Points, in no order, along strands that fork, close into loops and pass close to each other.
In the rows, zero is written as 128.
Points whose rows are less than 125 apart are linked; no others are. Some points are linked to none.
j259: [147 141 141 107 147 195 120 130 116 124 111 119 137  74 194 109 108 150
 172 138 132 122 137 175 130 113 172 129 129 117 170 105 161 173 175 134
 157  17]
j283: [167 164 109 128 116  79 135 117 143 139 127 121 141 145 124 130 150  72
  99 125  82 109  83 111 138 139 133 148 153 164 115 162 139 155 148 172
 155 107]
j896: [123 149 115 123 116  84 125 113 165 112 196 110 126 177  89  91 118  80
 106  96 112 130  89 169 116 171  91 165 178 175 111 141 149 129 130 128
 140 180]
j428: [183 124  89 161 126  80 187 127  83 148 167 144 122 119 155 153 165 147
 111 114 143 166  81 107 163  87 112 106  97  90 158  88 116  86 114 128
 138 103]
j598: [185 186 103 124 171 119 140 122 169 135 124 131 192 133 130 143 145  93
 101  98  84 101  69  98  90 123 148 139 149 160 134 118 149 198 171 155
 177  70]
j203: [209 120 115 146 136 153 154 137 137 133 149 123 124  97 120 134 154 182
 142 115 123  62  80 127  69 143 142 142 145 168 132 100 181 126 138 129
 146 104]
j17: [106 134 135 104 114 132  81 142 147 143  89 147 117 162 109 136 108  78
  95 114 119 123 133 121 110 158 122 115 187 178  85 206  46 166 144 128
 118 153]
j552: [ 76 108 171 105 133 168  70 148 156  95 156 121  98 135 103  96 101 136
 147 130 104 125 138 157  92 175 109 157 155 163  88 157 122 152  98  96
 115 158]
j950: [153 149 123 117 114 153 121 118  91 135 125  99 123  85 181  93 110 128
 161 145 127 129 126 191 152 125 151 145 148 139 149 133 160 156 172 148
 166  29]
j364: [109  97 140  88 129 177 101 137 138 146  50 131 165 135 155 148 121 131
 120 110 156 127 164  98  99 125 167  93 124  98 119 118 116 139 129 153
 120 107]
j956: [190 163 113 124  96 122 146 104 121 132 178 121 121 110 115  78 133 114
 142 125 101  98 119 196 172 154 122 166 137 167 130 157 155 128 147 143
 171  69]
j62: [ 98 133 129  54  77 168 100 145 117 108  72 131 107 115 174 112  94  93
 161 143 164 158 168 177 138 137 157 122 170 142  94 211  78 114 144 100
 126 102]
j350: [ 80 125 171  71 114 165  96 137 126 106 107 116 117 127 122  89 109 102
 143 136 104 146 168 137 141 161 142 133 133 168  69 181  94 155 139  84
 140 114]
j235: [134 136 122 129 181 154 139 116 123 109 124 175 161  85 170 147 125 135
 126 147 130 141 159 113 191  81 166 111  57  47 177  55 136 155 133 103
 138  66]
j277: [123 141 167 145 172  93 194 126  93 118 203 122 117 111 104  88 139 153
 138 105 104 167 165 164 231 117 131 134  90 111 114 108 121 110 151  50
 146 150]
j166: [205 164 118 106 142 158 157 118 163 101 164 126 152  80 130 108 149 136
 154 108  98  83  97 156 113 141 156 171 138 165 130 109 181 173 151 122
 165  61]
j563: [113 105 134 140 120 115 121 102 146 156  58 154 166 170  57 154 118 129
 111 122 125 102 135  79  71  95  56 121 124 113 148  74 138 130 113 161
  86 183]
j826: [181 117  90 168  58  92 166 120  76 151 159 103 105 151 115 117 146 122
 110 119 126 108  53 110 123 140  94 151 165 157 128 141 131  46 119 161
 148 132]
j460: [130 160 146 117 144 107 123 120 109 128 140 125 130 117 125 104 119  91
 118 163 100 182 144 133 236 112 117 137  95 106 113 122  96 147 158 107
 178  75]
j485: [120 120 126 163 150 114 139 122 133 116 155 113 107 136 103 120 123 155
 122 119 113 124 117 117 113 132 110 107 122 148 136 103 142 137 121 119
 103 167]
j594: [ 68 126 153 154 150 109 129 118 118  93 165  86  86 141 110 107 115 121
 121 121 112 177 139 128 161 138 108 122 116 118 114 120 107 114 102  80
 121 192]
j472: [226 144 104 140 107 148 154 128  81 149 179 126 112  99 127  93 136 153
 142 115 121  83  79 189 136 146 124 167 147 161 142 135 163 105 147 151
 176  60]
j449: [139 128 170 127 174 166 156 136 142  85 168  99 102 110 101  94 130 176
 173 105  88 106 139 166 134 147 163 141 121 140 119 110 170 143 139  87
 128 149]
j929: [192 102 108 189 146 121 143 122 119 164 125 147 158 119 107 155 162 181
  99  97 142 107  87  81  69 105  97  96 118 131 156  65 170 116 121 146
 131 125]
j114: [189  98 119 171 141 129 169 143 110 151 130 126 146 121 142 165 163 197
 143  93 171 119  97 109  76 106 136 112 112 108 153  69 172  74 116 133
 119 140]
j172: [112 153 120 157 165  46 120 118 128 132 139 125 111 160  96 142 143  65
  60 149  74 174 111  76 206 121 104 114  98 114 106 141  81 148 125 130
 151 152]
j135: [140 131 113 167 145  93 120 109 124 187  54 148 172 153 113 167 135 114
  78 117 120 109 115  68 108  93 103  88 119 122 158 100 129 149 155 179
 124 134]
j56: [162 136  70 146  48  86 160 107  77 146 132 113 119 150 143 126 136 121
 123 139 140 132  72 115 129 121 101 144 148 146 138 153 129  65 124 153
 133 117]
j337: [ 73 121 170  70 165 167 105 120 181 115 161 170 165 156  55 133 114 157
 109 140 103 117 155  79 111 138 111 109  89  92 121 107  84 187  87 111
  91 167]
j525: [ 68  86 152 125  95 153  69 147 146 134  58 137 149 150 138 144 103 133
 140 124 177 114 157 137  43 124  99 134 173 124 126 128 134 109  89 149
  88 166]
j943: [115 126 140  57 140 175  92 156 192 116 100 159 169 168  99 128  92 114
 134 115 123  89 140 147  60 172 140 119 199 171  90 173  84 198 148 127
 110 126]
j496: [151 158 157 128 141  99 175 106 170 106 226 109 129 119  99  79 150 113
 149  89 102 136 155 185 209 155 137 150 116 145 109 134 135 131 139  91
 172 127]
j173: [ 84 131 146 129 109 102  97 128 167 125 117 146 109 174  81 144 101 105
 115 136 107 123 114  94 102 118  47 128 143 148 126 134  96 123  99 139
 104 202]
j127: [ 77 124 134 133 146 102 103 126 114 157  88 129 132 168 142 166 119  72
  85 148 137 182 137  64 161 128 128  98  92 102 104 146  57 132 126 122
 134 147]
j155: [106 135 152  97 145 130  87 151 155 134 128 132 130 154 112 132 123  85
 110 123  92 137 123 120 119 155 127 133 147 155  87 175  93 177 138 144
 138 125]
j960: [119 116 144 116 143 156 116 124 141 155  62 122 167 129 153 146 124 136
 121 114 132 111 144  91 103 111 148  99 112 103 146  85 144 149 134 157
 128  91]
j454: [191 157 105 129 147 148 165 118 123 135 107 156 155  82 147 136 145 158
 115 121 109 101 102  99 120  96 135 117  90 140 168  83 156 154 151 127
 154  34]
j241: [138 172 158 106 122  93 132  97 190 102 204 103 143 157 109  80 141  75
 142 109  97 154 145 163 208 161 124 162 120 151  95 149 122 140 134 116
 205 102]
j716: [168 142 102 124 109  98 136 106 150 124 199 106 149 167 100  85 135  90
 111  92 119 101  70 168 103 179 125 166 177 193 107 134 172 125 142 133
 173 136]
j85: [192 135 100 131 100 153 154 137  67 140 161 108 105 116 146 102 119 179
 174 127 156 105  88 207 112 144 142 167 157 154 137 132 169  78 150 135
 146 101]
j416: [154 126  99 162 135  68 155 136 145 140 182 166 138 148  72 155 145 121
  90 105 112 131  84  89 106 111  66  95 130 140 142 106 126 136 123 143
 106 178]
j653: [144 105 117 173 131 127 133 127 132 134 135 125 121 139 103 132 123 180
 135 121 143  96 112 123  62 130 107 118 144 162 140  95 166 117 132 126
 101 173]
j937: [160 129  93 128  62 140 151 133  93 123 124 104 102 131 160 117 114 162
 178 144 172  92  94 186  90 145 140 181 175 169 131 137 162  68 127 124
 120 131]
j855: [ 91 103 162  74 136 181  85 155 177 124 110 160 149 148  97 126  91 145
 135 131 123  82 153 131  57 159 115 121 171 153 106 148 107 172 126 130
 100 127]
j983: [211 167  96 128 122 129 160 126 101 149 128 153 140  91 139 124 147 131
 112 133 103 100  81 126 135 106 123 135 117 156 155 124 148 148 156 151
 166  33]
j142: [ 36 121 161  95 163 161  84 117 119 110 130 147 149 146 100 112  91 120
 105 158 126 163 177  92 135 140 142  96  84 116  98 147  77 176 118  82
 113 158]
j866: [ 80 101 147 116 134 159 113 128 138  99 122 121 113 117 156 146 126 143
 162 141 149 143 165 118 141 123 156 129  82  80 141 102 128 121  90 111
 101 142]
j330: [158 125 130 125 148 188 146 114 140 118 105 119 147 101 156 131 120 194
 174 115 136  85 135 131  93 117 165 133 102 124 165  71 184 138 137 105
 113  84]
j13: [168 134  95 157 118  97 148 108 113 182  55 144 177 132 149 166 159 123
  94 116 132 116 106  62 110  90 126  94 105 130 159  99 151 130 150 166
 135  97]
j700: [ 87 121 155  75 142 184 100 134 139 106  87 126 130 135 116 101  99 117
 126 135 111 121 178 125 119 155 174  96 136 162  83 174  80 184 150 101
 126 112]
j301: [ 95 104 162 132 151 186 118 139 145  84 124  96 114 143 146 128 107 205
 190 127 151 110 157 159  76 137 172 142 129 114 134 101 173 104 106 104
  92 176]
j677: [128 133 159 116 182 171 126 122 151 131  97 136 160 109 131 134 129 144
 111 127  89  97 139  80 124 113 158 102  88 104 149  82 137 176 133 127
 149  63]
j455: [157 156 120 138 179 142 156 115 141 129  99 155 164  94 134 142 148 143
  96 123  90  97 124  73 137  96 149 103  74 116 160  73 143 170 141 123
 155  54]
j104: [105 119 149 176 169  71 182 157  80 148 197 114 103 141  99 123 147 159
 113 100 119 153 106 123 117 125 104 121 114 133 114 122 131  87 119  89
 102 202]
j124: [154 163 112 126 148  82 131 113 157 112 163 115 144 141 107 118 152  79
 102 114  80 137  93 124 153 140 127 137 127 147 114 134 144 171 135 145
 159 116]
j592: [194 123 135 142 167 184 158 135 141 118 140 119 130  97 120 126 138 216
 159 112 125  67 105 130  66 134 163 130 127 150 139  86 194 125 143 101
 129 108]
j571: [117 114 177 127 194 189 118 129 164  81 173 112 122 114  98 107 126 170
 160 121  77 113 141 140 131 150 164 132 108 114 129 102 147 187 119  93
 132 125]
j246: [100 146  91 132  72  95 109 121  95 135 116 103  93 105 181 111 112  82
 132 179 142 153 130 173 173 121 119 159 154  97 142 214 107  78 133 161
 136  99]
j924: [149 108  84 167  58  94 144 124 103 152  79 139 106 107 152 160 168 146
 127 147 173 119 144 101 122  95 105 120 107 114 162 129 148  66 100 169
  82 142]
j612: [153 140  80 143  91 129 131 111  72 128 144  98 122  89 189 100 128 136
 162 147 147 132 120 199 150 140 158 158 144 129 144 163 167 117 153 154
 154  56]
j451: [113 115 132 102 132 147 111 151 120 141  87 155 116  94 169 155 121 108
 128 165 155 139 176 115 179 104 151 106  82  64 153 117 111 123 135 147
 115  83]
j789: [113  95 119 111 111 171  79 122 129 168  12 159 173 163 108 154 109 123
 100  95 175 128 163 118  76 129 122  89 175 114 120 137  70 146 130 163
  99 166]
j263: [132 128  79 168 127  87 133 126  82 130 135 139  96  73 171 132 139 124
 116 191 149 163 153 135 203 102 137 110  90  82 163 144 126 108 138 141
 123  87]
j447: [ 88 141 123 121 119  85 118 122 115 137 103 120 115 147 156 155 123  55
 104 171 133 204 129  89 198 121 113 130  95  83 101 169  57  98 120 110
 139 146]
j860: [175 153  83 143  84  60 134 114 120 148 130 126 144 156 113 137 153  76
  84 132  91 101  64  94 123 142 123 147 166 175 122 180 134 117 148 186
 148 126]
j954: [138 162 142 116  92 123 115 105 116 134 150 100 105 121 133  69 109 108
 145 145 108 131 144 199 193 150 113 169 139 151 122 169 133 124 156 137
 180  69]
j490: [141 126 131 115  88 162 138 133 119 110 107  90  94 126 151  99 105 170
 188 150 146  72 106 189  90 158 150 185 179 187 120 118 172  97 131 111
 126 122]
j275: [115 143  95 120  40 104 126 124 104 132  92 113 103 129 185 126 107  95
 147 163 154 117 110 162 126 119 118 167 185 128 145 193 121  69 122 166
 120 108]
j423: [ 97 135 124 148  94  80 115 120 154 120 144 135  94 167  81 129 107  98
 112 132 110 122  99 114 101 123  44 136 175 164 124 145 115  99 104 134
 101 221]
j681: [110 120 127 125  56 110 122 126 127 138  55 112 120 151 181 143 119  99
 141 144 161 112 114 123  90 123 125 143 187 145 134 159 129  85 118 164
 124 126]
j462: [178 180  99 142 174 100 132 123 174 159 114 154 193 151 121 170 141  88
  86 103  93 105  76  84  92 110 126 121 146 147 147 117 127 196 166 170
 154  97]
j941: [103 140 122 144 104  83 110 121 146 115 164 110  87 150  95 102 117  93
 100 125 102 129 104 142 120 153  77 150 178 168 112 163 133 107 110 136
 122 194]
j771: [177 129 115 128  92 131 146 122 131 143 101 119 130 113 141 125 131 143
 137 141 118  67  91 114  83 129 137 140 157 185 135 116 173 135 149 148
 141  82]
j266: [ 65 123 161 137 163 115 117 130 145  95 189 117  80 149  74 112 102 121
 114 116  94 158 137 132 147 139  81 122 123 122 121 123  98 132  97  95
 101 210]
j486: [131 150 118 135 141  85 153 107 105 111 146 120 119 127 124 115 129 102
 117 150 101 180 126 114 218 102 117 119  88 106 127  99 109 131 135  98
 154 106]
j290: [ 64 133 166  66 175 168  97 120 157 132 133 178 172 150  62 125 102 140
  90 149 114 124 180  85 123 136 139  90  89  99 117 127  66 199 122 105
  91 159]
j829: [ 73 122 168 100 107 154  90 126 122 104 124  96  94 133 138  92 111 119
 150 138 114 160 143 138 131 156 117 153 134 150  82 159 110 123 104  86
 135 137]
j797: [ 61  86 140 142 111 148  75 137 137 126  78 131 137 123 130 158 122 142
 128 127 169 127 180 118  82 108 105 128 126  83 137 114 137 110  72 157
  72 188]
j667: [ 96 114 134  75  63 157  93 149 136 113  43 132 103 123 178 138 107  98
 149 140 177 128 166 145 107 131 156 108 174 143  97 211  80  90 107 113
 108 131]
j86: [ 77 125 130 116 101 135  72 121 129 150  55 145 127 172 124 142  85  86
  97 117 155 143 150 115 102 134 110  86 178 164 102 200  36 133 128 108
 105 184]
j213: [203 150 135 126 177 157 183 133 150 101 197 128 148  84 110 108 166 158
 151  78  97 105  98 161 121 142 159 152 126 145 120 105 177 150 145  97
 161 102]
j584: [145 126 134 126 117 136 133 122 141 144  79 111 134 126 152 132 121 135
 135 134 118  91 117 102  93 118 138 118 134 151 139 104 159 142 142 150
 133  83]
j138: [ 73  91 140  89 127 174  91 142 130 133  69 141 161 117 143 145 126 133
 115 122 166 133 190  96 107 127 169  97 104  74 114 128 108 139 104 143
  94 138]
j701: [ 92 119 147  69  82 175  95 149 115 110 110 125 102 100 183 109  99 117
 179 150 161 154 165 188 133 137 142 153 157 124 113 178 108 121 135 117
 128  80]
j24: [ 99 131 145 139 150 112 175 122 104  91 170  93  99 125 123 110 128 141
 156 119 126 175 145 149 187 122 138 130 102 105 125 110 121 103 127  67
 120 171]
j414: [117 105 107 170  96  92 124 107 131 145  89 149 141 173  83 148 121 133
 118 126 154 118 122 100  64  98  51 120 140 145 157  94 146  99 119 148
  87 200]
j188: [ 69  90 153 100  86 160  86 151 141 117  65 125 129 132 169 138 111 125
 149 128 174 120 168 129  72 134 142 119 157 129 106 162 121 107  89 124
 100 140]
j413: [186 162 114 107 157 153 146 122 180 110 135 123 181 106 140 125 141 119
 131 111  88  80  84 125  77 138 156 158 159 167 128 106 182 189 159 139
 174  54]
j756: [108 144 138 143 156  91  99 129 121 161 116 129 117 162 109 148 132  45
  63 146  98 181 129  71 193 141 120 117 103 120  85 168  28 163 142 117
 147 139]
j657: [ 81 111 115 114 107 151  72 113 135 152  27 156 155 166 123 156  95  95
  94 105 182 143 173 111 100 126 124  81 164 125 110 167  48 139 121 134
  91 192]
j963: [193 157  97 120  77 116 153 115  89 160 105 130 135 118 150 124 125 118
 123 146 118  93  81 127 123 115 127 140 148 165 148 141 149 124 165 165
 151  54]
j644: [118 150 155  88 123 116  90 135 157 132 133 119 132 161 118 111 138  61
 109 112  95 147 124 143 142 174 134 160 156 162  71 200  94 164 137 136
 166 119]
j354: [121 126 169  95  98 185 116 134 128 100 109  94  89 120 159  86  92 161
 205 142 140 103 128 206 108 162 146 193 171 166 112 130 154 114 127 101
 131 107]
j489: [187 135 150 134 163 113 195 149 120 134 213 120 121 106 101 114 171 144
 136  84 104 111  90 158 134 148 141 150 126 145 111 120 158 110 129 111
 153 129]
j680: [124 117 117 134 155 141 123 136 114 122 115 164 122  73 168 146 129 132
 132 163 146 136 175 124 194  89 156 110  65  56 177  85 141 135 130 126
 110  84]
j568: [ 32 119 139  98 147 145  84 121 122 115 100 150 153 137 134 139  94  89
 100 151 167 169 196  89 134 132 157  85  93  93  96 165  69 143 110  94
  96 186]
j113: [128 103 118 133  66 113 127 132 135 150  33 126 138 133 174 159 136 109
 133 133 171 103 138 112  87 109 133 127 164 126 149 137 150  92 127 188
 109 127]
j613: [166 146 115 150 163 111 120 123 168 179  80 163 175 144 107 175 141  99
  80 107  99  84 109  77  96 105 114 103 139 131 156 114 120 179 161 188
 132 114]
j27: [162 120  81 154 144  85 172 124  96 126 156 161 129 102 157 156 160 138
 116 133 146 170 125 107 184  85 132  97  73  80 162  81 121 103 118 107
 123 111]
j497: [ 64 128 151 123 114 121  93 116 119 103 131  93  94 147 136 108 112 104
 129 141 119 185 134 120 149 140 103 138 122 128  96 154 100 109  96  91
 138 161]
j334: [104 129 143 142 187 107 118 125 149  99 169 130 122 130  90 127 130 112
 102 139  71 149 127  99 171 125 123 104  93 111 120 102 116 175 113 119
 141 138]
j906: [ 74 114 114 162 163  88 127 111 124 109 139 127 131 152 124 150 118 124
  96 132 136 174 143  82 160 107 117  86  77  86 145  80 115 126  96 114
 113 175]
j284: [194 112  90 142  78 143 148 139 108 147 112 139 126  99 174 154 148 178
 170 136 188  90 116 147  85 112 137 146 129 128 166 110 175  87 125 156
 100 105]
j345: [154 128 135 125 115 123 169 138 124 124 189  99  92 132  98  80 141 136
 147 108 125  86 113 194 111 181 143 173 166 185  95 161 169  71 129 112
 144 172]
j429: [149  97 117 164 121 147 125 135 127 132 112 114 127 142 116 134 125 204
 160 132 171  73 116 149  34 136 133 138 168 171 135  89 191  95 134 122
 109 169]
j118: [102 104 143 128 122 133  98 122 134 180  33 155 167 178  93 162 109 115
 103 110 146 123 142  94  78 106  80 111 147 107 139 107 101 134 131 178
 100 170]
j575: [126 162 168  84 121 106 102 119 173 126 162 113 144 162 111  94 145  55
 126 117  93 162 144 148 188 170 132 168 123 150  70 184  96 156 138 123
 193 104]
j210: [130 148 121 142 147 115 118 122  96 122 143 119 144  83 177 108 124 103
 133 170 127 187 152 155 229 113 158 131 111  86 132 128 127 151 167 124
 183  50]
j526: [178 171 115 127 145  94 139  98 153 118 187 109 169 160  96  85 142  88
  98  86  86 127  76 147 124 153 124 146 145 180 109 117 163 164 147 127
 185 105]
j212: [154 132  92 155 139 114 161 136  73 120 184 125 104  87 157 117 148 166
 155 133 156 165 131 188 179 114 151 128 112  93 148 141 139  97 141 119
 130 114]
j303: [ 57 110 143  94 121 143 101 139 122 112 105 146 121 115 149 149 117  87
 127 166 159 172 186  90 161 126 149 106  76  83 100 165  80 115 101  96
 105 150]
j71: [104 118 177 121 164 183 147 142 131  75 142  90  98 137 126 101 109 200
 196 121 121 119 142 171 104 137 178 143 124 128 128 106 174 111 131  83
 111 168]
j129: [ 81 107 105 177 131  89 129 120 130 111 131 123 118 137 130 157 138 139
 117 124 164 156 155 101 127 105 113  96  98  93 153 102 132  97  85 129
  82 201]
j107: [203 112 109 150 112 139 170 144 106 149 136 127 124 119 162 156 153 193
 164 117 181 109  88 138  84 109 138 135 125 123 158  89 171  67 122 146
 123 124]
j953: [ 92 122 170  91 190 185  88 133 170  91 189 145 161 125  86 112 120 144
 134 129  79 128 148 121 124 151 147 124 105 103 112 118 117 219 113  99
 132 119]
j201: [118 152 132 120  95 126 128 103 108 115 150  90  95 123 140  81 109 124
 158 140 127 155 138 188 185 142 111 168 135 134 126 143 129 106 136 110
 151 112]
j457: [102 136 147 114 206 134 106 127 170  87 195 143 159 140  81 124 128 109
 111 119  71 154 126 113 156 130 127 118 100 100 119  99 114 208 113 112
 147 134]
j981: [140 123 124 132 124 128 133 139 157 103 173 102  96 130 103  95 127 137
 146 117 123  82 106 191  91 179 137 176 189 188 103 141 176 112 126 119
 131 180]
j81: [132 129  93 179 145  45 156 123 112 133 171 140 121 147  86 138 154 115
  60 116  99 157  92  78 153 108  80  80 111 130 133 116 109 129 119 128
 122 163]
j839: [104 133 148  96 157 134 101 132 172 168 107 177 161 173  72 173 118 105
  92 122 105 119 140  70 118 125  98 103 107 115 117 125  52 180 119 150
 107 163]
j407: [164 124 158 136 140 113 192 165  91 155 198 102  96 128 102 106 157 156
 142 105 123  96  87 165 114 153 128 165 143 153 104 136 171  56 129 125
 146 157]
j741: [122 139  91 135 122  86 154 112 107 110 139 125 112 122 153 139 134 112
 132 157 136 175 129 125 195 101 120 123  94  93 148 114 120 110 127 113
 124 120]
j453: [169 113  94 154 109  83 149 135 159 140 176 158 137 153  72 153 144 124
 110 112 127 108  71 104  79 124  67 122 165 159 139 109 142 124 133 151
 114 184]
j868: [ 71 117 171 106 151 161  89 139 164  90 183 132  94 146  76 107  92 144
 144 120 103 130 137 145 108 160  92 143 133 138 106 133 106 150  90  96
 100 193]
j15: [149 143 103 153 145 119 138 110  85 110 169 118 133  80 165 102 132 143
 146 145 136 174 140 177 212 116 153 130 110 102 146 118 145 140 156 109
 163  76]
j374: [148 156 168 136 157 120 167 123 126 114 211 124 116  96 102  73 135 157
 152 105 105 138 167 196 234 135 139 140 107 131 124 125 133 125 163  75
 166 118]
j515: [138 121 138 112 160 209 132 124 141 110 115 137 146  87 167 137 121 193
 184 119 145  98 162 153 127 107 184 140  87  71 185  74 177 149 133 104
 104  83]
j518: [ 66  87 137 120 115 151  78 148 113 151  44 149 146 111 121 162 132 121
  93 126 170 138 198  89 106 108 129  97 119  71 113 138 103 120  92 171
  82 181]
j732: [ 72 124 138 110 125 118 110 134 118 105 129 135 114 120 152 145 117  78
 132 176 143 202 161  99 197 123 124 125  78  72 102 153  74 106 105  91
 124 142]
j273: [121 125 118 107 111 139 105 153 109 155  75 148  91 100 178 153 121  89
 117 169 164 155 167 130 176 113 148 102 120  83 142 171  83 108 156 162
 126  86]
j609: [ 91 131 146 110 145 108 116 126 187 122 139 156 136 177  64 160 115 109
 114 129  91 127 117  80 118 122  69 117 112 122 123 112  92 154  95 143
 105 190]
j578: [137 143 113 135  93 116 160 109 100 118 145  92  94 131 136  96 123 134
 152 127 129 141 111 161 145 140 119 151 135 154 126 132 138  92 124 107
 128 139]
j783: [ 98 123 102 176 162  54 148 109 110 120 152 134 123 156 107 144 133 116
  71 130 114 177 121  72 170 101 101  73  87 107 136  90 106 123 111 105
 118 171]
j905: [190 123 124 163 161 110 185 139 112 138 180 130 118  99 111 133 168 156
 108  94 105 120  78 108 126 121 126 114 113 136 132  98 142 123 121 116
 144 118]
j363: [199 127  97 163 107 110 155 115 110 167  98 144 162 119 141 150 165 148
 105 119 133 104  72  71  90 101 112 111 112 145 157  94 165 113 132 159
 148  81]
j184: [ 79 124 146 123 154 124  88 128 127 161  95 148 140 171 108 156 108 106
  83 132 126 152 140  74 131 123 110  88 102 115 117 134  69 157 129 138
 121 150]
j892: [119 132 151  94 168 156 100 144 150 136 113 139 140 137 112 135 128  91
 102 127  94 133 150  99 135 148 162  99 119 140  88 163  69 198 152 125
 140 105]
j654: [120 135 110 118 108 119 109 140 100 145 102 118  97  94 192 136 121  89
 130 177 151 158 149 159 177 117 151 124 138  92 145 184 107 114 158 170
 145  68]
j931: [114  99 103 161  77  99 123 131 113 159  31 129 131 109 144 164 162 116
 114 137 161 115 164  88 111  89 116 116 122  99 153 118 157  90 106 187
  85 157]
j717: [110 124 159  93 105 189 102 134 117 104 130 105  94 103 179  98  99 157
 209 142 152 140 149 214 133 148 151 180 151 133 130 139 144 128 135 107
 131  93]
j870: [106 101 162 107 151 176  83 139 170 136 108 141 148 141 106 128 100 161
 131 134 115  82 146 116  67 145 117 120 145 131 130 110 140 171 122 143
 110 110]
j440: [190 125 119 173 147  74 197 131  95 150 181 132 113 115 117 137 178 138
  83 100  99 141  70  88 153 101 104 103 108 118 138  87 117 104 113 126
 157 109]
j759: [151 129 115 142 134 117 182 167  80 126 177 131  95 100 149 138 150 182
 168 125 166 151 123 176 141 105 145 133 110  96 147 136 144  63 131 118
 101 144]
j102: [158 116  70 166  47  83 160 123  93 142 127 133 103 124 156 155 160 133
 135 147 173 131 104 109 121 106 101 134 131 116 154 150 128  48 101 164
  98 143]
j468: [135 121 113 154 116 105 182 152 100 121 155 120  89 115 147 149 154 167
 158 125 169 144 134 141 125 111 137 126 109 106 141 133 135  54 106 116
  81 179]
j230: [101 104 119 182 145  91 169 151 106 120 154 122 113 127 131 162 155 168
 133 106 172 149 150 117 111 107 133  98  96  99 141 114 137  68  95 110
  72 215]
j615: [ 76  78 157  97 126 204  94 145 129 131  77 135 161  82 134 139 138 176
 125 130 160 110 199 101 100 119 178 117 106  42 129  91 139 147  87 146
  74 137]
j281: [123 101 130 147 120 163 125 135 145 103  99 102 121 132 156 144 122 192
 183 128 173  92 151 156  65 134 163 148 138 132 140  99 185  95 112 124
  86 169]
j387: [120 117 149 103 150 209 104 143 129 112 124 140 135  74 189 124 117 158
 186 143 147 126 169 172 143 114 184 132 106  80 171 103 154 165 150 118
 128  46]
j813: [168 110  96 165  91  82 145 140 115 148 188 122 112 144  92 126 151 120
  96 113 127 102  62 121  91 152  90 144 185 169 123 142 144  89 122 158
 139 172]

A piece is all that can be reached along the links. How many separate loops has the piece of each point below (a circle has one, a figure eight two, a Y none), and how many tips (points with one link)?
j929 | loops 0, tips 4
j277 | loops 2, tips 1
j954 | loops 1, tips 3
j855 | loops 0, tips 2
j423 | loops 0, tips 3
j653 | loops 0, tips 2

A fork is a point with three links, a tip a point with one. Leave the first point through the second and follow the links. Name the first fork or tip that comes.
j613; j462 | j489
j960; j677 | j771
j447; j732 | j337
j906; j129 | j741
j429; j281 | j334
